Points on a hilly landscape, in no order, each with its height.
A climber steps from a point to the highest of its 2 nearest points, and stops where none of them is higher. Distance is the straight distance between rows; heights are no part of it.
j590 h=293: [-26 -27  12  23 -11  16   5  -6 -11 -22   3 -10  -6   1   2  -7   2  38
  -2  26   2 -25 -12 -23  -8  -9]
j5 h=211: [-10 -15   7 -15  -5 -12 -17  -3 -21 -38  -5  12 -11 -24   0   4 -12  11
  18  23   4   1 -20 -21  21 -16]
j719 h=373: [ -5  -7  -9  22  -8  -2  -1 -17  11 -21  14  12  21   1   1 -11  -8  17
   6  33   8  12 -14   5  14   9]
j304 h=312: [-13 -25  28   2   2   1 -34   6  19 -33  -7  -8  -8   1 -14   6  21  -4
 -13 -10  37   0  15 -17  -2 -18]
j260 h=339: [  1   0  -6  10   7  -2   3 -13  33   0  15   9  15  10  -1  -9  -7  14
   6  21  -1   9  -6  -4   4  13]
j558 h=273: [ 19 -23  23 -18   2   6 -30   8  22  10   0  -1   2 -10 -21  -7   5 -24
  -9 -19  15   3   0 -29  -8  -8]
j34 h=295: [ -3  24   4   2  -9  14  -1  21  -4  18  -2  -5   1  -3   7   5  11  -5
  14 -14 -17 -15  -5  -4 -23  13]
j429 h=210: [-16  25  17  -9  -1 -32  -4   9 -32  -9 -33   2  -1 -14  14  -3  28  -4
   4 -27   3   2  10  -6  -6  -2]
j652 h=426: [ 13 -11   9  -8  14  -4 -13  26  -3   1 -27  -1 -26 -22   8   9   7 -25
 -11 -43   4 -21  13   1 -14 -33]
j451 h=454: [  6  20 -28  12   1  21   6  27   3   9  19 -13  15 -14  -1   8  -8  -6
   3  -3 -21  -3   8   8  12  27]
j959 h=447: [-22   2   5  14 -19   2  31   9  -1 -26 -19 -14  11  17 -13   3  -9  36
  -4  12  13   1 -20   4   3 -12]
j662 h=237: [ 20 -12  -9  -5  -1   1 -17  -9  28   1   5  15  -7   8 -13   7  17 -38
 -15  -8  24  33  25   0  24  -1]
j63 h=609: [ -5 -21 -46   4 -16   8  22  -1  -5  -5  21 -19  -2 -17  18 -16 -12  25
 -11  15 -13   4   1   2  14  -8]
j343 h=348: [ 11  19  21  -8  -1  15 -11  15  22   5  -2 -14   0   8   1  35  14 -41
  -4 -33   6   5  31  -5   8  14]
j188 h=533: [ 20  14  10 -23  -5  -7  -9 -18 -19  11  -7  23 -11   5  -8  18   7 -29
  17 -11   4  19  -4 -17   7   0]
j57 h=302: [ -6 -19   8  18  16   7 -14   6   4 -34  -7 -21   3 -20   1  -6  -1  20
   0   0   1 -29  30 -17  -7   2]
j750 h=219: [ 28 -17  -7 -19 -24  30  -9  -3  26   2 -17  23 -26  16  -6  16  11 -29
   3 -12   8  21  30 -17   6  -1]
j245 h=333: [ -8  14 -24   5 -12  -4  19 -17 -49  14   6 -21  26  -1  12  -3  -3   4
  -7  21   1   7 -23  14  11   5]
j130 h=353: [ -8  24 -16  29   0  -4  19 -14 -28 -12   2 -20  30  22   0   6   2  14
 -14  22  14  18   2   9  12  20]
j359 h=232: [ -7 -29   7  12  17  13  -6   9  36 -25   4 -10   0  -2  -3 -14 -26  29
  -8  13  12 -17  -6  18  -9 -15]
j407 h=394: [  7  17 -18  18   4  -1   3  -9 -15   0   9  -6  14  17 -10   1   8  11
  -2  10  14  24  -2  19   9   6]
j400 h=448: [ 17 -18   4 -22   4  -6 -16  17  -1   7 -10  -1 -18 -19 -13   1   5 -32
  -3 -34  -3  -3  -6   1 -14 -33]
j13 h=423: [  9   3 -15  -5   7  -3  -1 -11 -11  -1  10   1  -9  11 -12   6   6   4
   7   8  11  25  -8  17   7  -7]
j91 h=439: [  0  14   1  13   6  23  13 -38 -21  24  14  13  -8  32  -6  32   8  -4
  14  22  -3  -7 -24   9  -5  16]
j193 h=459: [  6  26   0   4  -1   8   3 -32 -39  21  -4  22  -2  20  -3  24  -5   1
  14  13   4 -12 -27  -1   2  22]
j948 h=227: [-19  36  13  -9 -11 -34   5  10 -36   4 -22   3  13 -15  17 -12  13  14
   0 -13 -10  -2 -12  -3  -9   5]
j970 h=585: [ -7   7 -16  23 -18  34  19  24   2   6  21 -31  20  11 -10   4  -6  13
 -10   5  -3   3 -10  -1   0  19]
j692 h=218: [-17   1  23   8  31 -29  -7  16  -9  -3 -19 -11  27 -15  13 -35  -1  -1
 -20 -19   4 -27  23   6 -13   4]
j837 h=228: [  9   7 -10 -26 -26  36 -12 -12   0  -3 -14  34 -11  11 -15   4   1 -12
  21   9  12  22 -12  -4   1  -1]
j941 h=288: [  2  -8   7  -9  18   4   2  14   9   7   1 -20 -10 -18  18 -14 -13   5
  -3  -9 -15 -22   1   0 -16  -7]
j540 h=433: [ 12  -3   2   2  11 -10  -9 -13   9  14  18  19  -7  11   2 -15  19   7
 -14   7  13  16  17 -17  -5  14]
j41 h=185: [ -8   9  12  -5  -1  -7  14 -30  18  31  15  16   1  25  28  -7  -4  18
   0  10 -25 -15  -2  -8  -5   8]
j722 h=375: [-13  20   2   8   3 -11  13 -24  -4  28  19  16 -24  26   8  23   9   6
  18  -2 -19 -21   5  12 -15 -12]
j781 h=421: [ -3   2   4  14   9   9  16 -27  -4   8   8  20 -14  34  -7  24   9  16
  10  21  -2  -6 -20   6   2   5]
j180 h=365: [  3  -4 -25   7 -14  17  -2  -7   5 -27  22 -35  18  -6  -2   5  -4  -7
   4  34   2  20  -6   4  22  -3]
j237 h=235: [ 10  -2 -16 -13 -21  33  -1  -4 -13   7 -11  33 -25  14 -18   2   3   3
  19  10   2   7 -28  -3  -6   9]
j181 h=551: [  8  -9   4 -25 -12  -1   6  13 -15   9  -1  -3  -7 -11 -15   3 -13 -11
  23  -5 -16  -5 -51  17 -12  -1]
j873 h=393: [ 11  -5 -30  -1  -7  15  -3   9   5 -10   1  -3  -6  15 -22  13  -2  -1
  18   3   9  26  -4  22  -1  -4]
j772 h=327: [  6 -19  -9   1  -3   3   1  -8  21 -32  20 -40  19 -10   8   4   3  -5
 -12  26   1  22  13   7  29  -1]
j357 h=558: [  6   9  23  -2  28 -27   9  -4  19  -7 -25  29 -10   6  18   5 -18   9
 -10  -7   6   1  18   7  -1 -14]
j232 h=510: [ 19   6  -6 -29  -3  -1 -12  -7 -31  12  -7  23 -12 -14  -6  -6  13 -20
   8  -8  -1  18 -21 -10   2   0]
j166 h=310: [  8   1  22  10  14  -6 -11  10  34   5  11   1  17   1  -3 -11 -10   7
   0  -1   3  -4  -1 -10  -3  15]
j568 h=252: [-25  23   7   3  16 -34  -4   3  -4  37   5  15  -8  -3  20 -17 -20   0
   6 -12 -14 -18  -2  19 -21 -13]
j809 h=458: [  9   5 -11 -24  -5  -8   5  29  -3  30 -22  21 -17 -11  -2  -1 -14 -16
   9 -30 -23  -4  -6  22 -26 -14]
j86 h=234: [  1 -24  -7   5  18  -5 -11  14  19 -13  14 -15   0  -6 -16  -9 -22  15
  -3   8   8   1  -8  18  -4 -15]
j887 h=174: [-20  -9  12  -7  18 -37  -5   1  -3 -19 -43   0  -5  -1   7 -11   8   1
 -16 -26  21  -2  31   1  10   1]
j218 h=351: [  5 -35   4 -17  -9  18   1 -22  16  13  17  23 -21  24 -16  -9   3   1
   4  29  -5  10 -20   8 -20  -1]
j414 h=315: [ 16  13   5  -5  -4  23 -18  21  -1  19   7  19   4 -17  -3   4  14 -30
  16  -9 -20 -21  -6 -16 -18  28]
j674 h=281: [-14  22  -1   7   3 -19   1   4 -29  22   5  24 -11  -4   1   7   9  18
  14  -9  -3 -14 -18  -1  -8  -1]
j945 h=267: [-11  -5 -19  13 -13  14  30 -19 -36 -15  -4 -26   7  11  14 -10   9  23
 -23  24   6  11  13 -12  10   1]
j593 h=306: [ -7 -13 -31  16   8 -10   6   2   8  27  32  -2  -3  -6  -7 -19  -7  29
  -5   1 -13 -16 -15  22  -3   3]
j394 h=377: [  1 -22   5 -12  -7  12  -7 -10  17   8  16  29 -21   3 -17  -8   0  14
   7  21   8   3 -10  -8 -12  -2]
j131 h=313: [  0  24   9   6   3  10  -5  17  -3  -9  18 -28  14  -1   6  10  24 -10
 -10  -9  -4  15  33 -10  10  26]
j215 h=275: [ -6   0 -16  23   1   7 -20  16  18 -21  -2  17   8 -14  -5  -7 -11  29
   6  -2  13 -10  -1  -3  -1   2]
j569 h=415: [ -4  -7 -20   0 -15  21  10 -25  11  29   9  22  -3  21   0  -6  -6  13
  16  12 -10  -7 -23  15   6  23]
j149 h=213: [ -7 -13  -8  -3 -11  -6  18 -12 -12 -26  -5 -22   2   1  20  -9  13  23
 -12  17  -2  14  21  -8  16   1]
j581 h=289: [  3  13  26  14  26   2 -21  24  33   2   0  -1  26  -3   5  -5 -10 -12
  -6 -17   5 -20  18  -9  -9  13]
j980 h=122: [-16  -5  34  -4   2 -23  23 -29 -18  15  14 -12   9   8  13   1   1  14
   6   5 -17 -20 -22 -18   1   7]
j827 h=344: [-20  -5   4  11  18 -16  18 -22  -4  24  16  13 -26  14   9  10  12  33
  -4  -1 -12 -23   2  12  -6  -7]
j337 h=256: [  8   7 -12  -5   1 -14   1 -22  13 -47 -22  13   6   7  11  23   9  -2
  12  19  13  32   2   6  30  -1]
j720 h=277: [ 11  10 -11   1  -3  -9  -6 -13   6 -30 -15   5  17   8  10   9  11   0
   4  14  13  13  13  -5  30  22]
j306 h=194: [-19 -10  24   2  27 -24 -15  11  -6 -14 -45 -12  14 -11   9 -30   8 -12
 -16 -29   8 -27  32   7   3  15]
j366 h=449: [-12  -1 -21  -3 -25  28  28 -30  -8  36   6  -3  10  28  -8  -1  -9   4
   3   6 -10 -11 -36  20   3  26]
j805 h=404: [ 18 -19   3  -4  11  -3  -8 -13  14  24  10  34 -20   4  -4 -17   2   7
  -7   0   4   0  14 -23 -14  -1]
j683 h=328: [-34 -19   5  19 -28  26  10 -13 -12 -12   9   1   3   1 -10 -12   4  31
  -3  32  13 -15 -34 -18  -2  -1]
j379 h=158: [-19   2  21   1  -2 -17  34 -33  11  22  15   1   8   9  31   1 -15  17
  -2  12 -28 -29 -17  -3  -1   1]
j958 h=326: [ 24  31  -4   2 -11  32 -19  18  -5  19  -4  26   2 -10 -10  12  12 -36
  12 -17  -7  -1   8 -15 -10  20]
j642 h=525: [  0   7  25  13  33 -35  10 -11  37  -5 -15  16   7  15  16   2  -9  -2
  -7  -8  -4  -1  22  16  -3 -11]
j146 h=44: [-22   3  -5  15  -6 -32  40 -34 -19  10  13 -22  31  10  23  -2  -5   2
   0  22 -11   4   9  -4  10  -3]
j254 h=337: [  8  -6 -23  -5  -1   0 -18  27  29  -4 -22   2 -15 -14  -6   9 -14 -34
  -5 -33  15   7  14  19  17 -16]
j230 h=481: [-10 -19 -28  18 -21  15  25 -17   2  -1  21 -16   9  -4  19  -6 -13  21
 -11  33  -3  -1  -2  -9  11  -1]
j623 h=287: [-12  29   7  11   5  -6  -8   8 -23   3  16 -17  18  -6  10  -5  27  -8
 -15 -11  -9   9  45  -4   2  23]
j664 h=347: [ -8 -19  11  -1   8   7 -35   7  12 -28  -5  13  -9 -26 -12 -12  -1   6
   5   8  15 -12   0 -23  -5 -22]
j55 h=222: [-23  20   5  11   9 -26  11  21 -13 -30 -34  -5  19 -12   4   4 -14  17
  13 -17  -2 -23   1   9  -1  -9]
j810 h=390: [ 15   2 -20   1  -6  18 -20  27   4  16 -15  38 -20 -27  -1   1   1 -10
   6 -20 -10 -18   9 -12 -13   1]
j633 h=410: [ 21   8   9   6   0  -1  -8  14   0  13 -26  23 -13 -18 -13  18 -10 -25
  -3 -41  -3 -22  11 -14  -9 -32]
j251 h=403: [  2 -32 -48  -3 -26  23  15   1   5  15  21  -4  -9   3 -15 -13 -19   6
  17  13 -17  -1 -20  38  -6   5]
j459 h=386: [-25 -20 -15  26 -26  22   6  -4 -14 -19  15 -15  24  -5   5 -18  -2  20
 -15  34  14   0  -8 -20   3   4]
j832 h=340: [ 23  -1 -11 -18   6  10  -3  -3 -28   1   9 -31 -16  -2 -11  30  17 -33
  12  -5 -15  13   3   7  -4  -1]
j694 h=476: [  3 -21 -45  -4 -15  23  10  -7  -2  -1  29 -11 -18  -3  -4  -4 -14  15
   7  24 -18   0   0  19   6  -8]
j74 h=231: [  2  14  10 -13  23 -19  -3  -5  19  28   4   6  -7  -5  20 -15 -30 -11
   5 -12 -15 -20   2  17  -8 -16]
j625 h=254: [  2  -4  18   0  23  -7 -12  18   0  -9 -15 -28   7 -19  15 -17  -3   1
 -19 -15  -5 -16  10   0 -10   0]
j993 h=316: [ 16 -13   1 -15   4   9 -13   0 -20 -26   1 -36  -7 -19   4  17  20 -17
   7  -5  -8   8   7 -14   2  -5]
j886 h=438: [  2  19   6   5   1  12   1 -17 -37   8 -10  11   4   8  -6   1   2  13
  10  17   3  -1 -33 -12  -3  18]
j463 h=475: [ -5  11  25  -4  24 -38  -2  -9  13   1 -10 -14  13   7  12  -7   0  -6
  -5 -10  -6   3  22  -1  -5  -4]
j159 h=314: [  9 -29   1 -16  -3   3  20 -24  19   9  17   4  -7  18  -9  -5  -7   7
   5  32 -14  12 -32  22  -6  -8]
j835 h=251: [-20   5  -5  33  11 -17   3  16  -8 -21 -21  12  12 -13  -9  -6 -11  29
   6   3   9 -22   5   0   4   4]
j504 h=331: [ 14  -9  21  10  21  14 -21  35  11  -5  13 -20  -3 -14  -7   5  -6 -10
  -3 -22  -1 -31  -2  -8 -26  -5]
j538 h=618: [  7 -16  13 -16   4  -7   1   6   6   7   5   6 -18  -5 -18  11 -15  -2
  24  -6  -6 -16 -29  -3 -20 -16]
j533 h=276: [ -3 -14   7  -3  -9  23  11 -26 -21 -12  10 -15  -9  20  -2  -4  19  22
 -15  39  12  29 -10  -2  -4 -16]
j579 h=257: [  2  -4  10  -6  -2 -14 -11  -5 -14 -29  -6 -33  29 -24   0  -8  13 -10
  10   6  13   7 -21 -11  12   6]
j157 h=401: [ 17   6  -9   7   2   7  -6  27   4  16 -14  37 -28  -3 -10   8  -9  -7
   3 -28  -3 -16  15  -3 -14 -26]
j209 h=500: [ 11  -7  -7 -22  -9 -13  10  14 -12  28  -8  10 -13   3 -23  -2 -13 -12
  22 -15 -19   3 -35  30 -29  -2]
j595 h=329: [-22 -11 -12  14 -19   9  30 -20 -26 -10   4  -8   1  20   8 -14  12  40
 -22  28  22  17 -13  -2   6 -13]
j580 h=508: [-10  -4 -26   5 -30  33  30   5  -5  29  14 -21  18  13   5 -11  -4   3
  -4   6  -9  -2 -20  14  -2  14]
j147 h=259: [ 17 -20  33 -32   4  -3 -21  -5  13  13   0  15  -8  -8 -15 -23   0 -20
 -13 -11   9   6  -7 -17  -7 -15]
j967 h=195: [-16 -14   8 -22 -15  13 -10  -6 -21 -26  -1  11 -19 -19 -10  -3   0  10
  20  17   8   5 -25 -16   3 -22]
j333 h=597: [  0 -16  34 -12  29 -25   2  -9  25 -19 -29  31  -9  -1  14  -5 -31  -1
 -13  -2  13   3   2   6  10 -26]
j315 h=294: [-12  -2  -8   9   0  11 -25  26  29 -27  -9  13  12   2 -16  -5  -6   6
  -1  -7  31  10  -4   9   7  -8]
j182 h=509: [-11   4  13  -2  -6   2  -2  11  -3 -12 -16  -3   0  10   3 -12  19  26
 -16  -8  18  16  12 -10   4   3]
j659 h=411: [  4   3 -36  13 -16  45   2  -4 -10 -12  23 -17   8  -4 -11  -3 -14  -3
  -5  35   2  13  -2   2  12  21]
j756 h=308: [ -2  14  -7   8  -2 -12  14 -30 -16 -26 -13 -13  38  14   9  -1  11   4
  -7  22   4  21   9  -5  29  27]
j517 h=322: [ 14   8 -18  -1   1   5 -23  32  40   1   1   1   0 -13  -8   1 -16 -20
 -10 -24   7  16  11  18  12   8]
j142 h=381: [  9   7 -10   1  -2   9  11 -33 -46  21   9 -19   4  14 -11  10  -7  -2
  -6  36   0   4 -30  19   4   9]
j210 h=516: [ -4   4  -8  16 -19  21  21  19  -1 -12  -2 -28  16  13  -5   3  -4  25
  -5   6   5   6 -15   3  -9  -5]
j126 h=247: [-12  31   4  -4 -11 -21   8   4 -46   7 -12  -8  16   0   3 -11  18  10
   2  -1  -3  11 -22   7  -3   1]
j851 h=297: [  4 -17  25   0   7   2 -25  18  33 -10  -7 -10  -7  13 -12   3  11 -14
 -28 -21  37   7  16  -3   4 -18]
j985 h=478: [ 18  -8   2 -28   1 -25 -10  10 -14   4 -10  12 -16 -24  -6   1  -2 -20
   0 -17   0  12 -12  -1   1 -15]
j577 h=429: [ 15  17  -5 -31 -15   2   7  26 -13  20 -12   6 -20 -12   2   3  10 -34
   7 -29 -29   3   0  18 -29  -7]
j261 h=7: [ -3   8 -16   8 -14  -9  34 -16 -13  12  16 -28  22   9  29  -7 -11   1
 -10  18 -15  11  19  -5   8  14]
j328 h=388: [ 20  20  -6 -21 -10 -16 -11  10 -30  29  -5   6   3   2 -15   5  22 -42
   4 -20  -5  24 -12  19 -19  -3]
j807 h=345: [ -9 -15 -45  12  -9   7  15   5  14  32  19 -13   4   2  -8  -9 -16  25
   0   5 -10 -11 -14  35   2   3]
j423 h=173: [-13 -24   5 -22 -22  17   8 -12  -4 -18  10   2 -18  -8  -5  -2 -15  19
  18  28  -6 -10 -35  -6   2 -22]
j677 h=363: [  1 -23   0  -7   1  17 -32  18   2 -12   0  15 -17 -36 -11 -17  -6   1
   9  -3  -6 -21 -10 -18 -20 -15]
j645 h=291: [ 15 -13  23  -1  18   1 -17   2  26  -5   9  -3   3  -2 -13   3  -1  -2
  -1  -2  16   8  -2 -16  -7   3]
j933 h=490: [ -9  30 -23  22 -11  36  13  27 -11  21  35  -9  18 -10 -10  11  -7  -4
   2   9 -23  -4  12  11  12  46]
j823 h=130: [ -9 -17  25   6  -1 -14  13 -15 -21   4  12 -23  13   0  -6  -5   7  21
  -3  11  -5  -8 -20 -21  -7  -4]
j339 h=165: [-19 -10  -6   4  -1 -22  27  -8 -10 -30 -27 -21  24  -7  17 -14   0  13
 -18  11  -4   6  24 -16  16   8]
j575 h=209: [ -2   5  29  -7  20 -10   7 -14  25  28   9  10  -8  15  32  -8 -14   2
   2  -4 -19 -19  10   2 -24  -4]
j184 h=193: [-19   8  24  -6  13 -43  -3  -5 -22 -16 -28  -2  11   4   4   1  26  -4
  -5 -23  14  -1  26 -13  -2  10]
j495 h=336: [ 18  14 -13  -8 -17  11 -14  20   5  17 -12  13   0   1  -9   7   5 -24
   8 -27   4  12   3   1  -3   6]
j485 h=632: [ 15 -13  37 -11  21 -10  -1   4  27  -6 -14  42 -11  -5  -4  -1 -35  -3
  -3  -9  10 -11 -11  -4   1 -24]
j216 h=307: [  6  10 -18   9   0  16 -26  23  37 -15   0  -2  12  -1 -13   0  -6   0
  -8 -11  18  17  10  10  12  11]
j413 h=220: [ 15   0  -4 -21 -29  34 -11   5  19 -15 -25  16 -22  15  -8   7   4 -20
  12  -9  15  24   4 -11  -4   0]
j894 h=364: [ 23  11  -3 -26  -6  -1   0  -1 -29  11  -3 -20 -13  15  -9  12  15 -31
   5 -16  -6  25 -12  12 -13  -2]
j861 h=249: [  6   6  -4 -18 -13  18   5  -1 -22   7 -10  13 -27   7  -7  10  14  11
   9  -3   4  -3 -11  -2 -12  -4]
j491 h=467: [ -2   2  -5  10   1   6 -12  -3  -4  -4   7  16  -8   9 -13 -14  18  22
 -12   6  22  15   9 -12  -9   2]
j607 h=330: [ -7 -20  13  11  11   7 -24  10   4 -35 -10  -2  -2 -10 -11  -1  15  18
  -1  -1  19  -8  16 -15  -4 -16]
j163 h=350: [ 23   1 -30  -5 -15   1  -9  30  14   4 -20  17 -14  -9 -24  12  -6 -36
  11 -26   6  18   8  20   5 -13]
j24 h=452: [  4  16 -37  11 -12  48   8  12 -19  11  35 -21   6  -5 -16   4  -9  -4
 -19  19 -10  14  14  13  16  38]
j865 h=248: [  7 -14   4   9   1 -17 -24  -9  40 -16  -6   9  13   9   0   7  19 -22
 -15  -6  28  19  23  -3  32  11]
j87 h=212: [-18  18  11  -9  23 -35   2  -3  -9 -14 -36   8   2 -18  33 -13 -15   0
  -3 -17 -12 -19  30  -4   3  -4]
j258 h=309: [-31   5   0   9   5 -23  11 -10 -27  24  13   3 -15  -4  10   1   9  27
   1  -8 -15 -33 -20  10  -8  -9]
j300 h=290: [ 11 -13   1  -9   8 -11 -12 -11 -30 -14  11 -18   3 -23  -1  -4  17  -7
   3   6   2   8  -7 -18   5   0]
j79 h=264: [ -5 -18   2  27  26  15  -7  15  14 -23   9 -16  -1 -19   5 -12 -27  27
 -14   9   1 -34   9   5 -11  -5]
j893 h=271: [-10 -18 -14  15   7  -7  -2   1   6   7  16  -7  -3 -21 -11 -11 -11  30
  -4   8   2 -21 -15   4  -7  -7]
j780 h=335: [  4   4  21  -4   2  18 -15  16  15 -12   6 -30  -1   1   4  31  26 -22
  -9 -23  10   3  26 -10  19  27]
j605 h=432: [  8  16  21 -18  11 -26   1  -2  14  14  -3 -12   6  16  11   4   2 -14
   8 -18  -7  15   7   2  -7  -4]
j371 h=414: [  5  -6  -8  -8   4  17  14 -42 -27  32   7  -5  -9  36 -18  22  -5 -16
   5  29 -10  -1 -30  26 -10  13]
j358 h=379: [ 19 -17   0   4  -8  23 -32  24  11   4  -8  30  -6 -30  -7  -6  -7 -17
   9 -10  -5 -20  -8 -20 -12   1]
j264 h=531: [-17  32  -8  27 -17  40  28  24   2  21  34 -29  26  12  -3  12  -7   2
 -11   1 -15   8   7  11  10  31]
j329 h=268: [ -9  27   9   1   9 -29  -3  14  -9  25  -3  33 -12  -6   2   5  -9  -1
   9 -23  -7 -12 -13   3 -11 -18]
j287 h=396: [  7  22  12 -22   0  -7  -5  10  14  15  -2 -20  -2   7  23   1  12 -16
  -2 -19 -12  13  25  -7  -3  10]
j811 h=270: [ -3   2  -4   2 -13  25   9   9 -25  14   0  -8 -23   3  10   8  14   7
   9  -5 -20 -18 -11  -6 -14   7]
j203 h=198: [-27  26  21   5  23 -36   7   7 -13 -16 -38  10   1  -4  19 -10 -26  -1
  10 -14  -7 -28   9  13   0 -14]
j934 h=399: [  7  -3   0   8   6   3  14 -13  12  17  10  32 -29  34  -9  29   0   4
  24   1  -6 -16  -3   9 -12  -5]
j480 h=282: [-18  19   3   8  -8 -27  29 -12 -50   6  -2  -8  21  -1   8  -1   5  12
   1  15 -10  -6 -20   0   4   4]
j18 h=269: [  3 -11  -1 -15  -5   5  33 -14  12  20  13 -16  -7  20   6 -10 -10  12
   4  12 -14  14 -20  14  -2  -2]
j554 h=274: [ 12   4  29   8  20  -1 -24   7  35   0 -11  12  13   1  -4  -2  -2 -25
 -28 -29  20 -14  35 -14  10   5]
j285 h=260: [ 10   0 -10   1   7  -3 -24  -9  18 -24  -5  -5  13   1   2   9  16 -13
 -12   4  21  21  29  -6  33  23]
j110 h=296: [  2 -19   0 -14   3   6  -5  -9  48 -36  10 -33   6  -6  17  -1  -4 -12
  -8  20   0  17   9  12  20  -7]
j457 h=559: [ 14  -1  20 -10  -1 -15 -17 -11  -4 -12 -10   5   1  -3  -9  22  18 -24
   5 -24  21   7  -3 -18   8 -11]
j578 h=387: [-24  -1 -10  12 -16   1  36  -8  -5  -8  -6  -3   9  19  -4 -18  -6  41
 -11  17  14  16 -19  10  13  -7]
j410 h=352: [ 16 -12   8  15  17  19 -20  27  15   2  28  -9  -5  -7 -18  17   1  -7
   7  -3 -15 -23   7  -6 -15   8]
j396 h=229: [ 15 -17  -4 -15 -16  10 -21  -6  29   0  -6  13 -26   8  -5  10  21 -35
 -22 -15  32  20  32 -10  21 -17]
j90 h=405: [ 16  34  -5 -24 -11 -18  -5  25 -16  22  -8  12  -5 -14  -1   2  23 -31
   5 -29 -12  11  -3   9 -17 -16]
j736 h=258: [-22  38  -3  12   1 -33 -11  19 -28  -1   2 -15  16 -12  20 -11  28 -13
  -8  -7 -18  -7  41   1   9  16]
j882 h=366: [ 12  -4 -41 -14 -16  11 -12  25   7  -2  -9  14 -12  -6 -19  -7 -13 -14
  18  -9   6  23 -10  27   1  -9]
j976 h=82: [-27  12   6   6   1 -45  31 -20 -18   3  -8 -15  31  -9  24 -13  -9   3
   7  15 -25 -13  20  -5   7   3]
j186 h=221: [ -6 -15  10  -7  -6  -8  38 -15  12  11  18 -26  17  10  13  -9 -14  16
 -12  16 -12  22 -15   9   1 -10]
j446 h=280: [  5  -4  19  11  18 -12 -16   6  18  -3 -10  14  -7   8  -6   3   9  -5
 -21 -29  23  -5  34  -9  -1 -15]
j818 h=170: [  0 -30  27  -6   5 -15  20 -26  10   7  23 -14  13   8   0 -16   1  20
 -15  24   2   8 -19  -6  -4  -3]
j635 h=236: [-23  28  14   8  12 -28  -8   8 -14  -5 -18  -6  13 -16  26 -15  13 -15
  -4 -19 -21 -20  40  -5   1  11]
j30 h=367: [ 15  23  23 -23   0   9  -8  15  35  18  -3  -8  -1   1  11   5  -3 -40
  -3 -27 -14   5  29  -7  -1  16]
j121 h=412: [ -2   8  -7  12  -9  13 -10 -22 -15  -8   2  24   6   8  -8  -7   2  18
   8  27  16   5 -24 -11  12  23]
j270 h=416: [  6  26 -20  17   2   2   1   9   5   7  18  -8   6  -6  15  17  -8  -1
  16   0 -22 -13  20  -3   5  10]
j81 h=385: [ 16  18 -15  16  12  -1 -16   4  18   4   7  18  -2  -4   8  17 -12  -4
   6 -13  -2  -6  33 -15   9   5]
j227 h=660: [  8 -26  23  -7  15  -4  -6   3  19   1   1  33 -26  -1 -27  14 -25  -4
  11  -3   5 -13 -20  -7  -8 -27]
j728 h=233: [  6 -11   5  -9   2 -14  -4 -23   6 -45  -9  21   2 -10  11   7  -1   9
  20  23   9  11  -8 -11  22  -5]
j7 h=370: [ 20  -3  -7  25  19  10 -15  15  20   5  21  17 -15   1 -14  25  -6  -6
  11 -10   1 -19  25  -6  -5  -2]
j352 h=240: [  0 -19   8  -8  -1   4  29 -29  -2 -21  11 -19  -8  17   9   6  10   7
 -12  40  -2  31  -7   4   8 -19]
j248 h=121: [-12   8  -6   7  -4 -26  22  -8   2 -16 -16 -21  21 -12  27 -12 -19   8
   3   5 -10  -4   7   2  12  -2]

Where does a climber stop that starts at each point below?
j980 | j193
j837 | j13
j635 | j227
j300 | j227
j835 | j13
j579 | j227
j86 | j63
j359 | j457
j810 | j457
j429 | j193
j258 | j193
j287 | j227
j818 | j182
j446 | j457

Call two points neighbours if one is among the 2 nearest of the other. Go from one point of each pair to the other, from neighbour to neighbour, staying as high as possible. Name the lowest point that can't be avoided.
j457 and j193 | j554
j193 and j63 | j359
j227 and j720 | j203

For each start below, name every point that the climber comes to, in order.
j87 | j635 > j736 > j623 > j131 > j780 > j343 > j30 > j287 > j605 > j463 > j642 > j357 > j333 > j485 > j227
j184 | j429 > j948 > j126 > j480 > j245 > j142 > j371 > j91 > j193
j674 | j258 > j827 > j722 > j934 > j781 > j91 > j193
j823 | j818 > j186 > j18 > j159 > j218 > j394 > j805 > j540 > j491 > j182
j413 | j837 > j237 > j861 > j811 > j34 > j414 > j958 > j495 > j163 > j882 > j873 > j13
j203 | j55 > j835 > j215 > j315 > j216 > j517 > j254 > j163 > j882 > j873 > j13
j146 | j976 > j248 > j339 > j149 > j945 > j595 > j578 > j959 > j210 > j970
